Each row is a point on a tangle of strands that fork and nearly touch. The rows are in no order.
Points whose rows are less than 54.8 apart are linked; no others are. Some points are linked to none.
zus: [ 16   1  14 -15  -5 -20   3   6  19  10   1 -30   6 -14  13  -6   5  -3
   7   0   1  -7  10  -2   1  14 -17]
komil: [  8  -8   5 -51  -9 -32   8  15  30  14   5 -32  16  -9  11   3  29 -13
  12  -9   2   7  13 -29  -7   5  -8]
mavo: [-10  45  -4  14   5  22 -24   5 -12  -4  -6  -1   5  20 -20  26 -17   2
 -15  27   8 -12 -27   5   6 -14   0]
sul: [  8   9   4 -27   0 -15  -4  -1   3   1  29  -8   4  -3  -2  -7  11  -2
  20 -24  -6  -1   6 -16  -8  12 -26]
Sime: [  8  15  10   9  14 -20   1  -2   8  -2 -10 -31  -6 -21  -8  -8 -27 -15
  -3   3 -21  -7   5   8  -9  23  -5]
rur: [-24  54 -12  20  12  -6 -24  20 -10   3  -2   2  -6  26 -16  40 -10   4
 -20  32   0   7 -24   3  -1 -18  -4]
Fefo: [ 14 -23 -35   5  -7   8  -5   7   3  18 -24  40  -1  25  11  16   9 -38
 -21  13 -16  17  12 -15  15  -7  12]
Febu: [-20  -2   3  14  17  16   1 -11 -12 -14 -20  19 -18  18 -25  -6  -7 -10
 -21  16 -19 -10  -4  24 -11  -6  17]
kos: [-12  -6   0  21  -8  16   4   2  -2  -7 -24  17 -11  27 -13  27 -10  -4
 -45  32  -4  10   0  -1   4 -12  36]
tak: [ 36 -25  14 -20  -4 -16  -7 -16   5  15   7  -3 -20   3  20 -35  18 -22
 -10  10   0  19  20  -4 -10   5   6]
rako: [  0   3 -17 -42 -13 -13  -2   9  15  11  28 -13   3  -9  18  -8  29  19
  30 -20  12  10   2 -40   1  14 -18]
bikoz: [  0  17  -1  13  -2  37  -2 -11 -11  -4   3   7  12  -5   4  -1 -14  33
   3  -7  20 -20  -7   8  13  -4 -13]
nifik: [-20  41 -17  24  19 -10  -7  19   6  -9  -9  10 -34   8 -19  36 -21  11
 -28  19 -20  17 -10   1  11  -5  14]
liv: [ -5  23  -1  30   1  33 -10 -13 -10  -1  -8   1  -4   2   2   5 -26  35
 -11   6  18 -15 -18  14  19  -5   5]
Pap: [ 33  16 -17   3 -11  17 -15 -20 -19  10   0  24  18   9  17 -14  -6  -8
   3   6  -7   4 -15  11  11  -4  -4]
bena: [-27  20  14  12  24 -23  21  10  -1 -35  13 -30 -21 -15 -24  13 -19  32
  -5 -29  -3  14  -4   0  -3   7   6]
vezuz: [-10  22  -6  19  22  15 -23 -12 -12  -2 -20  15 -10  27 -29   7 -10 -12
 -28  18 -15 -18 -11  23  -4   2   9]
rero: [-11 -20  21  30 -15  31 -15 -11 -18  -3  -2  10   4  17  -4 -10 -13  13
 -17  14  14   1  -1  20 -10  -1  29]
dize: [  5 -13  15  35 -17   9 -26 -12  15   7  -9 -10  -9   4  -5  -7  -9  -1
 -27  22  15   0  22  -1  -1  15  22]
biros: [ 18  29   5 -22  10 -32   9  -6  10  13   1 -32  35 -13   7  13   5  -2
  16 -21 -18  -6  -8   1  -3  14 -24]
Zudel: [-30  58 -20  32  22 -17 -15  30  -9   5   9  10 -17  13 -21  34 -19  12
  -9  24 -15  18 -21   2   6 -11   2]
Pama: [ 36   6   8 -26  -1 -12   7 -23  -9  12  13  -8  20  -1  29 -17  26   1
   8  -7  -6   4  -8  11  -7   1 -10]
soz: [ 14 -31  -9  15  -4 -12   5 -17  -3  10 -21   2 -15 -20  17 -20  -6 -23
   2  16 -11   2   8  15  -1  -4  19]
Kaze: [-16   9  15 -11  30 -26  27  -2  14   0 -18 -36  15 -12  -8  22  -1   5
   1 -24 -13 -19   1   8 -12  21   2]
Ler: [ -6  10 -13   6 -18  42  -6  16  -2   1  -7  21  13  20  11  12 -16   0
 -12  23  13  -1 -11 -13  16  -8   3]
nosap: [  7 -25 -15   8  -8  24 -18  -7   8   3   6  37 -29   7  -3  -9  -1  -9
 -12  -1   0   2  14  -4  10   6   3]
funu: [-12 -42   9 -18   4 -15  14   2  20  20  -1  -6   6 -10  22  11  25  18
  11 -32  18 -11  10  -6  18   3  -2]
Zese: [  0   4  19  -3  -7   9 -26  -4   8  -9   9   6 -13  18 -27 -15  -4 -20
 -20  24  11  -5  19  -4 -17   9  -1]
mezu: [ 32  25   7 -27  -7  -3 -12 -22  -8   0  13  -3  12   4   3 -21  16 -15
   6   6  -5  -2 -12   2 -13   6 -20]
gebok: [-19 -38   1   1  20   4  32  -9   7 -24  -5  12 -18 -15 -12   6  11   6
  11 -19  21  -7   6 -14   8 -23  -2]
Suboz: [  5  13  -7  19   2   7 -40 -20 -12  12 -23   8  11  33 -27   0  -2 -24
 -25  18 -13 -10  -6  21  -7  10   3]
zami: [-13 -18  13  25 -15  28  10 -10 -23  -9  -8  -2  11  -1   8  -6 -12  24
  -5   8  12  -4 -10  23 -10 -14  27]
fuda: [-12  -9  32 -34   0 -20 -11  23  30  13  14 -28  18  16  -9  13  21   4
   4 -25   8  -6  18  -1  -1  22 -10]
Kuzu: [-25 -44  13 -12   7   8  21 -15   4 -19   2   6   1  -4   0   5  26  18
   1 -21  28 -12  10 -16 -10 -13   5]
vekog: [-10 -21 -19 -15  15 -23  17  17  21   1  21  -6  -6 -25   9   8   8   9
  31 -45  11  11   7 -39  14   0 -10]
pige: [ 26  35  -3 -14  -8  -3 -39 -14 -14   1  10  -4  16   5 -14 -14   2 -22
   4   9   9   1 -16  -1  -5  10 -24]
pufe: [-24  38   7   3  17   0  17  -6  -8 -26  -6  -6 -29  -5 -42   7 -23  28
 -15  -5 -12   3 -21  10  -3  -5   4]
sedo: [ -8  16 -14  22 -18  25 -15  23  15  -3   3  11 -11  -5   0  19 -12  12
 -20  33  14  10   4 -21  20  -4  11]
bigi: [  3 -14 -25  12  -5   4  -9  10  14   4 -22  29 -18   8  -9  17   1 -31
 -26  17 -15   8  17 -15  17  -5  16]
pugug: [ 10  16  14  -5  -7 -12 -33  13   4  12  28 -29   2   0   7  -7   0  14
   9  -6  30   2   2  -7  -1  34 -31]
debaf: [ -7  20   8  31   2  19  -3 -20  -5  -7 -17  -5 -16   3 -12   9 -23  27
 -26  17   4  -5 -12  20  10   1  19]
Bola: [  3 -41  10 -28   3 -16   9  -1   5  21   8  -4  -3   8  25 -10  30  14
  11 -27   8  -4   9   9   5   3  -8]
mak: [  0 -18  -7  38   2  -3 -12 -23   0   9 -28   3 -17 -10  -3 -11 -12  -5
 -18   6 -18  -6   7  27  -2  12  29]
vad: [  7   4  -9   0  -5  17   4  -2  -1  -6  -4   6   0  -9   0  -5  -9 -12
   4  11  -1 -12  -1  -3   7  -4  -8]
mibez: [ -9 -26 -18  22  -8  17  -3   6 -27   3 -27  36   3  26   6   4 -10 -24
  -6  13 -19  12  -4  21 -11 -16  32]
pemab: [ 41  -4   6   5  -8 -10 -17 -30 -18  17  -2   2  15   6  25 -30   9 -12
  -3  15  -9  15  -6  24 -15   0  17]
Rozef: [  0 -16   1 -18   7  -1  26 -23 -15 -11  -9  11  10  -5  -8 -17  17 -25
   9  -1 -13 -14   1   6 -18 -14  -5]
mano: [-20  20   6  -1 -12  20  14   7  -7 -29  13  13 -18  -1 -20  20   2  31
 -15   6  12  -1  -9 -11  12 -23   1]
Biguf: [ 11  -7   3 -11 -25  37   9  -3 -12   3  -8   0  41  10   8 -16 -10  -8
   6  22  14  -5 -12  -9 -11  -5   6]
Bupar: [-10  -8  28  -6  22 -23  20  -6   1  11 -24 -28  12   1   0   4   6   9
   2 -13 -17 -26   6  33 -14  15  -1]
Nabor: [  4 -16  30 -46 -12 -20  -4  14  24  24  -2 -26  20  21   9  -7  32   5
   1  -6  12  -5  22  -2   0  17  -7]
Pok: [ 25   0  -6 -10  14 -11   0 -26 -15   1  12  14 -12  -6   9 -18  -2  -1
  13 -27 -12  -7   1  19   1   6 -19]
daber: [ 19 -12   4 -35 -14 -16   5  12  24   9   5 -26   1 -10  23 -14  16  -4
  10   5  10   7  13 -26   1  11 -10]
Dopa: [ 17 -21 -23   6 -21  23  11  -3  -5   8 -13  27   7  -7  27 -16  -8  -8
  10   7  12   5  -1  -2  14 -11   7]
lir: [ 14 -17 -29  13  -9  20  24  -1 -20   6 -34  29  21 -12  26  -8 -15 -10
  21  11  -2   7 -16   6  11 -25  16]
Suz: [-14  38 -31   8  13   7   2  34  -6  -4   6  30 -11   5   1  32 -11  14
  10  12  -7  -3  -5  -7  18 -26 -13]
malo: [  0   2 -26  23  -3  25 -10   1 -20  19 -27  23  26  39  15  23 -19 -17
 -15  14 -12   2 -13  18   1  -4  12]
nin: [-13  15  25   1   2  19   1 -17 -14 -21  -5 -10  13  13 -28  -1  -4   4
 -13  14   9 -21 -10   7 -18  -7  -1]
tinan: [ -7  12 -17  12 -11  30  11  26   2 -10 -13  24  -8   5  10  26 -15   5
 -21  25  13   5  -7 -14  22 -20  10]
teki: [-19  28  -9  11  19  -5  13  19   3 -24  -9  10 -41 -10 -23  21 -19  -1
 -11  16 -20   8  -9  -2   7 -10  10]
bap: [-13 -25 -16 -10  21  -9  26  -4  15 -12   6   6 -12 -28   1   9   5   5
  27 -36  15  -5   5 -29  11 -15 -10]
met: [ -8   9  25  17   4  -7   7  -2   9 -20   8 -28 -23 -16 -17   5 -16  20
 -14   9   7  -3   3  -1   2   4   5]
Dolip: [ -7 -50 -11  11  -8  24  15  14 -18  -8 -20  42  -4  18  12  -5  -4 -18
   4  18  13  14  -9   3   4 -26  17]
geg: [ -8  31   0  36 -17   9 -23  15  13  -1  17  -6 -16 -13 -16  13 -20  19
 -13  26  11  18  -1 -18  17   1   8]
nak: [ -5  26  11 -15  -1 -39  -5  18  16  11  16 -43  39  -6  -2  11  12  -3
  20 -14  -8   2  -4  -8  -7  20 -18]
Feked: [ 16 -26  -4  -7  14 -31  23 -19   2   6 -23  -6 -16 -23  14 -23   4 -30
  10   7 -13   1   3   7  -5 -11   0]
Dula: [ -4  25   1  12  -1 -16 -26  22   1   4  37 -29   8 -14  -6  -7 -10  16
  25 -11  19  10  -6  -7  -1  23 -27]
zagu: [-20  14  -6  11  34 -16  18  13  -1 -26  13 -20 -11 -16 -20   6 -23  15
  12 -39 -13   3   2  -2  -2   8  -6]
fide: [-11  -7 -13  20  11   6   1   9   9  -5 -24  23 -26  18 -13  28  -3 -19
 -39  24 -15   2  10  -5   8  -9  18]
kofik: [  0  29 -16  -4 -12  10 -12   9  -1  -2  28   3  16 -18   1  -3   2  22
  30 -18   5  -2  -4 -19   7   2 -30]
dut: [ 32 -33  -5  -3 -19  -1 -18 -18   8  22   2  14 -14   6  16 -37  19 -19
 -13  12   4  23  20  -6  -1  12  23]
raf: [ 11 -19  -7  -3 -25   7   5  -7 -46   1 -13   9  28   0  18 -13  -7 -16
  30   4 -13  14 -17  27 -30 -21  21]
lezo: [-14 -26   1 -21  10 -26  19  14  36  11  -4 -11  16 -20  18  26  17   3
  18 -36  15  -5   5 -20  17   7   3]
gizut: [ 10 -26   8 -18   3  -9   8 -23 -12  -3   2   7 -11   6   2 -30  17 -22
   9   1  -7  -8  11  18 -21  -7  -5]
dekug: [ -5  27 -15  -2  15  -4   4   7   1 -18   8   6 -13 -13 -19   0 -17  -5
  20 -13 -21  -3  -1  -3   3   4 -16]
vomu: [-15 -20  37 -16  11 -21   4   8  18  11   9 -19   6  10  -1  12  18  19
   1 -30   4 -16  15  17   2  20  -7]
Rez: [ 10  31 -31  28  13  18 -25  -5   2  11 -14  23 -11   2   1  17 -31  12
  -3  -1  -8 -10  -9  16  29   3   2]
zeti: [ 10  36 -27  15 -14   1 -35   8   7  17 -11   8  16  10  -8  16  -9 -28
 -15  27 -16   5  -5 -12  11   1  -2]
davam: [-21 -29  30 -14  14 -24  16   0  14  17 -14 -17  18   8   0  14  27   9
   7 -27 -10 -22   8  36   0  11   7]
pipu: [-13 -12  10 -19   2 -10  13  -4  22  -2   7 -16  20 -12  -6  16  21  -3
   7 -16   9 -16   6 -17 -12   0  -7]
Dumu: [  0  32 -15  30  13  14 -38   1  -8   1  -2  15 -18   9 -18  12 -24   5
  -6  -5  -2 -10  -8  12  18  11  -8]
Zuzop: [  8 -36   1  -7 -26 -11   1  -5 -36  -5 -11  -3  25  -9  39 -14   8  -8
  31 -12  -1  21  -7  19 -29 -24  21]
Gufe: [ -3  27 -24 -10  -4  20   5   4   1  -8   9  14  22 -14  -3   9   2  14
  27 -18  -1 -13  -4 -17   9 -14 -24]
Puzi: [ -5 -16  11 -40  -1 -32  17   1  29  17  -4 -16  25  -1  11  19  28 -17
   9 -18   1 -11   9  -8  -6   5   0]
sakas: [ 42 -13  24 -25  11 -35  -3   5   8  22  11 -19 -21   6  21 -19  16  -4
  -2  -6 -12  21  12  14   8  13  -2]
Lutud: [ 43 -10  -6 -34   8 -26  19  -6  10  13   6  -9 -14 -24  31 -15  17 -10
  10   0  -3  24  -6 -22  14   2  -8]
sape: [-15 -17  -2  12  -9  27  33 -15 -11  -6 -21  -8  38 -12  15   4   0  22
  13  -4  14 -16 -11   5 -11 -15  17]
Vones: [  9 -29 -14  32 -13 -12 -14 -19  -9  10 -32   2   2 -11  13 -14 -10 -21
 -10  14 -18  10  11  22 -12  -4  41]
ketu: [-12 -21   1  26 -12  34 -10   1 -27   1 -14  27   6  37  -1   4 -13  -6
 -16  15  -1   2  -6  21 -10  -7  26]
Somak: [ -5  -1   6  32  14   6   0 -18   2  -3 -16  -1 -24 -16  -7  -2 -23   9
 -15   7  -6 -10   4  19   3  10  19]
neda: [ -5 -35  -2   4  -7  14   6 -15 -29  -5   5  17  -1   1  15 -20   7   8
  14 -16   5  -8   3  24  -9 -13   0]
naz: [-27 -10   4 -31  -1 -35  -6  38  34  16  29 -20  15   9   4  14  17   3
  17 -42  -1  16   2 -17  10  21  -3]
Vogo: [-13  22 -11  11  -5  -5 -22  33  10  -1   3  18 -13  13 -19  27   2 -33
 -18  32 -20  11   6 -18  -2  -6  -4]
gup: [ -9  12  14  31 -12   2  -3   5  12 -16   8  -9 -32 -10 -21  11 -23  17
 -30  18   9   9   2  -7  16   3  21]
naf: [  8  27 -12  -8   4 -32  -8  16  -4   4  41 -17  15  -7  -3 -22   8  -6
  27 -20 -12  29 -12 -15  -6  15 -28]
bilun: [-17  16   6   4  20  -8  24  -2   1 -27 -20  -4 -46 -15 -34   4 -22  11
 -21   7 -15   5 -12   9   0  -3  20]
Kitu: [ -3   3   5   2 -10  13  -4  10  14 -12  12  -1  -8 -15  -6  -5  -7   0
   2  10  10  -4  10 -18   2   3 -10]
Pipa: [  3 -11 -15 -23  -8   8  -2   5  10  -1  25   4  -6 -17  16 -14  13  15
  23 -18  14   3   5 -27   8   8 -21]
lago: [  1 -16  25  16  -8   8  -3  -7   9   2   0  -8 -15  -1   3 -16  -7   1
 -19  15  15 -10  21   6  -4  10   6]
Vilu: [  3 -24  14 -25 -15   6  13  -8  -3   2   2 -11  30   6  14 -19  19  -8
   4   4  19 -10  13  -7 -18  -1  -7]
Zalof: [  8   1  15   4 -10  12 -37  -5   0   7  20  -9  -3   3   5 -17  -4  16
   3  -2  31 -10   6   0  -1  26 -26]
gebu: [-16  -5  16  -1  -2  -4  30  -6  10 -26  11 -14 -14 -21 -11  19   5  37
  -6 -19  22   1  -1 -20   9 -10   6]
lelu: [-15 -12   4  25   1  19  30 -16 -14  -7 -17  -8   7 -16   9  -2  -5  34
   2  -1  11 -12  -9  18   1 -14  17]
mil: [ 27  32 -31  12  -3  12 -18 -13  -7  11   1  20   2   0   9  -1 -23   0
   9   2  -6  -7  -8   9  25   3 -12]
gotan: [-15 -44   8   0 -11  17  16  -6 -24  -9   0   5  20   2  11 -10  17  11
  20 -14  18  -6   3  12 -22 -15   9]
Mero: [-25  29   3   6  -1   4  12  15   2 -23  22   1  -7 -16 -28  14  -2  27
   8   0   3   5  -8 -18   6 -16  -1]
mos: [-28  38   7  -2   9   3   3  24  -8 -24  13  12 -15  16 -35  18   2  -3
  -6  21 -17   1 -15  -3 -10 -18  -9]
Vulad: [ 24   0 -13  -7 -14   0 -40  -8  12   8  14  31 -23  17 -16 -15   7 -25
 -21   7 -10  19  17 -15  11  14   2]
rufa: [  4   1 -31  13   1  28  17  -1 -21   6 -29  29  11  -4  17  -6 -20   2
  11   8 -12 -12 -18  21   9 -19  13]
Nenan: [ -6 -28  14   2 -25  24  23   4 -11  -2 -16  -9  36   2   4 -13  -7 -10
   3  24  17   4  -5  -4 -22 -14  21]
gos: [ -3  38 -17   2  11  12   0  16  -6  -9  -2  23  -9   3 -10  12 -17   2
  10   3 -17 -12 -10   6  12 -10 -15]
ziva: [-21   3  32   6  20 -21  17  13  11 -23  15 -36 -22  -9 -17  10  -8  24
 -10 -17   2   4  10  -3  -6  15   5]
Nodun: [-13 -19  21  13   3  -3  34  -5  10 -12  -4 -20 -10 -25   6  12   1  38
 -10  -5  20 -10   8  -2  10  -5   9]
kibev: [-10  12 -15  24   3  12 -22  11  -5   7 -14  14   8  45   3  43   4 -15
 -47  17  -5   5   6 -13  -5  -2   1]
Feg: [ 22  -8  -4 -50   2 -23   6   7  17  14  21 -10   1  -2  25  -5  32  10
  21 -30   4  15  -2 -26   7   9 -13]
dufiz: [ 17  39 -15  -2  -8   9 -42  -2 -10   2  10  16   9  16 -17   0  -6 -22
   2  16   4  -2 -17   0   5   1 -24]
Toz: [ 18  15  -5 -10   5  -4 -17  -5  -6  -4  26   8 -10  -4   4 -15  -4   0
  15 -21  -6  -1  -2   1   7  13 -28]
Repez: [-18  28 -25  18   6   4 -23  26   5   5   4  24  -6  26   3  43   4 -16
 -26  21 -11   7   9 -19   0  -9  -7]
pul: [ -7 -39   1  -8 -12  -5  20 -13 -23  -2 -10   1  30  -4  28 -14  26  -5
  26 -16   1  -2  -3  19 -24 -19   7]
beseb: [-17  -8  11  -7   3   5  28 -17  11  -7  -9 -11  27 -12  -1  18  17   6
  -3  -8  12 -23  -2 -11 -15 -10  12]
tomu: [ 23 -24   5  -6  12 -20  11 -28 -19   6   2  11 -16  -7  15 -28  15 -11
  12 -14 -19   1   2  28 -10  -5  -3]
Bomuk: [ -8   9  31   3   2  13 -19  -7  -5 -16  11  -5  -8  16 -30  -7   2  -5
 -12  15  17 -13   2   5 -15   0  -9]
bak: [-10   8  16   8 -15  29   5  -6  -1 -20  11  -1  -4  -2  -7   7  -5  32
 -18   8  31   1  -7  -8   6 -11   6]
dovo: [ -2  33   1   4  -5  20 -26   0  -8  -4   2  -1  14  10 -19   1  -7  -2
   4  17   8 -18 -16   2   1  -4 -18]
dek: [ -7  36 -12  25   7  16 -32  15  -7  -4  19  15 -13   1 -15  15 -22  19
  11  -2  11  -3 -10   5  21   2 -19]
gel: [ -9  34  -7  14   7 -27 -16  23  -7   2  40 -16  20  -8 -20 -18  -8   1
  30 -15  -2  20 -14  -6 -12  21 -27]
Linoz: [  1  14 -11  18   6   8 -40  -4  -5  12 -20  15   9  42 -20  25   8 -28
 -37  20 -17  -2   6   0   1   8   0]
Sapu: [  0  11  -2 -25   8 -41   2  11   8   2  33 -21  13  -9   3  -4  15 -10
  22 -31 -18  20   3 -19  -6  11 -20]
ped: [ -8  -9  -2  -7  -2  19  25 -20  -9  -5 -12   1  37 -12   3   1   8   4
  12 -12   5 -23  -6   0 -12 -15   0]
tozol: [ -8 -10   3 -36  -1 -26   3  22  41  25  11  -7  19  -1  12  23  14   3
  14 -42   0   3  -2 -12  19  19   3]
mati: [-14  17   4  20  -4  17  -1  -9  -4  -6 -26   7 -17  20 -13  24 -23  17
 -45  23  -6   1 -15  16   6  -8  34]
dipos: [ 12   5   4  -5 -14   1 -32   4  17  -3  18   8 -21   6 -18 -15  -2 -34
 -10  13  -5  11  18 -17  -6  11  -6]
mol: [  7 -25   5 -19  12 -27   2  30  13   6  22 -24 -24  -6  15  -7  -2  -1
   9 -33   3  13  20  -8  19  21 -16]
vuz: [-17  36  10  -2   6  12   8  -8 -13 -23  -8  -2  -7   9 -32  16 -10  20
 -18  17  -1 -14 -23   9  -3 -13   3]
duf: [-23  25  18   0  -1 -25  -2  21  15   0  23 -36  25 -14 -15   9   7   8
  14  -3   4   5  -4 -20 -16  10 -13]
telab: [ 19  -6  -2   7 -19   9 -11 -26 -34   7 -13  11  19  12  19 -24  -6 -20
  11  12 -17   9 -13  29 -23  -8  17]
Vuvev: [-27  27   9  16   0 -12   5  25   5  -9  34 -18  11 -17 -28   4  -1  23
  16  -1   0  17  -9 -21 -10  -1  -8]
Vir: [ 37  -9  17 -30   6 -36   4  -5   8   7   9 -20 -18  -3   9 -24  11 -29
  -4   6 -13  18  13   0  -8   9  -6]
novo: [-13 -45  15   3  -9   9  32  -6  -8 -15 -25  -9  19  -9   5  -8   9  -5
   6  17  23   0   2  -3 -18 -24  20]
damuv: [ 24  29 -36   8  -5  -7 -35   4   7  13  15  30 -20   1  -2   2  -8 -15
   2  -4 -24  25   0 -10  23  11  -9]
ded: [ -2  -4  -8  -7 -19  49  14  12 -13  -4  -7  17  27  12  11   2 -10   3
   4  13  14  -7 -13 -13   4 -16   1]
Pitub: [-16 -10   8  -8  19   4  28 -18 -14 -18 -23   5  -3  -5 -21 -10   2  -4
   0   3 -12 -21  -5  11 -23 -12   7]
Zuga: [  4 -13  -3   4  -2  29   1 -15 -17  -1  12  15   7   2  13 -13   4  22
  13 -15  15 -18   1  11   3  -1 -14]
geba: [-11 -33  29  -3 -14  -2  29  -2   1   4 -21 -31  29  -9  18  -3  14   5
   0  14  19  -7  11   6 -11  -8  13]
gebi: [ -2  -8   3  -2  36 -13  16 -22 -13  -1 -16  -6 -14 -12  -4 -17  -5  -3
  10 -17 -22 -18  -2  29 -14  14  -7]
Mitus: [  6   8 -19  11   3  16  15 -15 -11   0 -23  11   4 -10   5 -13 -14  -5
   7   4 -13 -19  -8  20   4  -8   0]
guzi: [-20 -17  -4 -20   4 -30   2  31  21   4  34 -18  -1 -11   8   4  12   6
  23 -40   4  18  15 -34  -2  15  -7]
Pufuz: [-17  35 -18  15  38  -5   6  16  -9 -28   7   0 -23 -10 -30  -1 -34   6
  17 -23 -24   7  -7   6  -1   5  -4]
kife: [ 19   2  11  -9  11 -35   8  -5   8   5  -4 -26 -10 -12  -2 -15 -10 -35
  -1   3 -23   0  15   7 -13  17  -4]
piz: [  7  10 -16 -19 -17  19 -14  -1   0   4  26   4  14  -8  14 -12  13  25
  22 -20  21  -8  -3 -18   7  15 -28]
veba: [ 16 -24   0 -20 -22  15  -1  -7   1   4   4   1   0   7  12 -30  13  -9
   0   9  18   2  13 -11  -9   3   0]
mabor: [ 17 -27  26 -16  12 -28  -3  11  12  18   9 -19 -21   4  14 -18   0  -1
   0 -16  -6  10  23  14  13  27  -9]
pabod: [ 19 -16   3 -14  -4 -12  14 -18 -23  11  -4  -3  30   0  30 -19  25   2
  16 -13  -6  -7  -6  22 -13  -8  -2]
bapuv: [ 18  31   7 -10  -1 -19  -3  -6   5   7  -4 -37  25 -16   3  -2  -4  -6
   8   1  -2 -10  -5  -1  -7  16 -25]
Bol: [  3  -6 -32  21   9  20 -10   0   3   7  -1  43 -30   3   2   4 -14  -4
  -4  -7  -9  -2  10   7  29  -3   1]
sas: [  4 -13  26  12 -13  18 -23 -13  -2   6   8  -9   2  12   5 -20   1   9
 -10  10  28 -11  10  11 -11  15  -4]
Ramev: [ 39 -21  -2 -17   8 -35  28 -13   6  14 -18 -13  -8 -24  37 -16  12 -17
   9   3 -10  12  -5  -1  12 -14   4]
Gub: [-24 -20  24  -7  11   2  20 -11   5 -20  16  -3 -14  -8 -20  13  17  31
  -5 -23  19 -14  11  -9  -6  -4   0]
kosi: [ 34 -24  -4 -50  15 -27  18   2  13  15   6 -13  -4  -5  32  -9  41   3
  13 -17   3  22  -6 -28  10  -8  -2]
pakez: [ 33  11 -20  11  -3 -15 -31 -12  12   6  10  20 -27   1  -9  -7  -6 -18
 -11  -9 -28  24  12 -11  18  20   0]
zaze: [ 12 -30 -29   9 -10   6   1   3 -18  14 -27  43   4  27  15   5   6 -37
 -10  14 -21  22   1   5   4 -17  25]
zeza: [-11  50 -32  27  11   9 -24  31  -2  10  10  23  -4   8   0  31 -22  16
   5  12  -1   1 -10   2  20 -13 -13]
Bafaz: [-20  35  -7  -5   5   1 -13  24  -3  -9   7  19  -8  16 -24  16  -2 -30
   0  30 -22  -3  -8  -8  -7 -14 -15]
mul: [  0 -20   3  -9  16 -16  24  -4   7  -2  -4 -11  -8 -20   5  -2   4  -6
  14 -21  -8 -11  10   1   1   4 -10]
mag: [-19  -3  16   3  22   5  21 -14  -8 -22 -17   3 -34  -6 -31  -3  -8   3
 -19  10 -10  -9  -5  13 -13 -11  14]
Resu: [ -5  10  24   3  17 -27   9  10  13  -3  -8 -45   5 -11  -7  10 -14   4
   3 -12 -10 -11   2   9  -8  26 -10]
pep: [  4 -36  -3   0 -21  29  -4   0  -5   2   4  27  -6  14   4 -24   0  -8
  -8  11  16   2  11  -6   0   0  10]
Tob: [ 23  -6 -23   2 -23  25  -6  -6 -10  13 -11  28  11  14  16 -12  -4 -20
  -4  12  -4   4  -7   4   7  -6   6]
Ran: [ 34 -16  -1  11 -16  -5 -22 -32  -5  17  -3  13  -5   6   8 -23   8 -19
 -14  10 -10  16   7  11  -5   7  15]
tuduk: [ -3 -22  27   4  -5  -4  27   2  17  -3 -13 -34   2 -22  14   4   3  17
 -13  14  24 -10  15  -3   1  -1  12]
bof: [  5 -30  27 -33 -22  -5  10   6   7  19  -9 -23  30  14  23 -15  34   1
   6   0  18   0  19   6 -14  -1  -2]
Sivu: [ -7 -14   9   0 -17  26   9   8  15 -17   2  -3  -3 -12  -1  -3   3  11
  -8  16  26  -3   6 -24   4  -9   5]

Follow the links from the first point to the second, and from the first to the third. Name the last point that the two ways share.
piz / telab / ped: debaf
Pama / ketu / Nabor: pul
Suboz / mabor / soz: pul
Kaze / ketu / soz: debaf
sas / Vulad / Linoz: mag

A fork is a point with three links. Follow the links from the first point to the second and name the forks in between, in order.
Rozef / Zuga: mag, bilun, pul
gotan / teki: pul
Toz / mati: mag, bilun, pul, debaf
soz / Zuzop: debaf, pul
bigi / kosi: debaf
liv / Sapu: pul, bilun, mag
bilun / sakas: pul, Vir
Pama / beseb: pul, debaf

A fork is a point with three links, a tip a point with one. Leave the first point through the second and follow the links. Name the first fork or tip that comes.
tuduk / Nodun: Bola
Sime / Resu: Bol
mag / Febu: mos
Vuvev / duf: debaf
Zalof / pugug: mag
Feked / Ramev: Gufe
teki / nifik: pul
bilun / pufe: damuv
Sapu / naf: dize
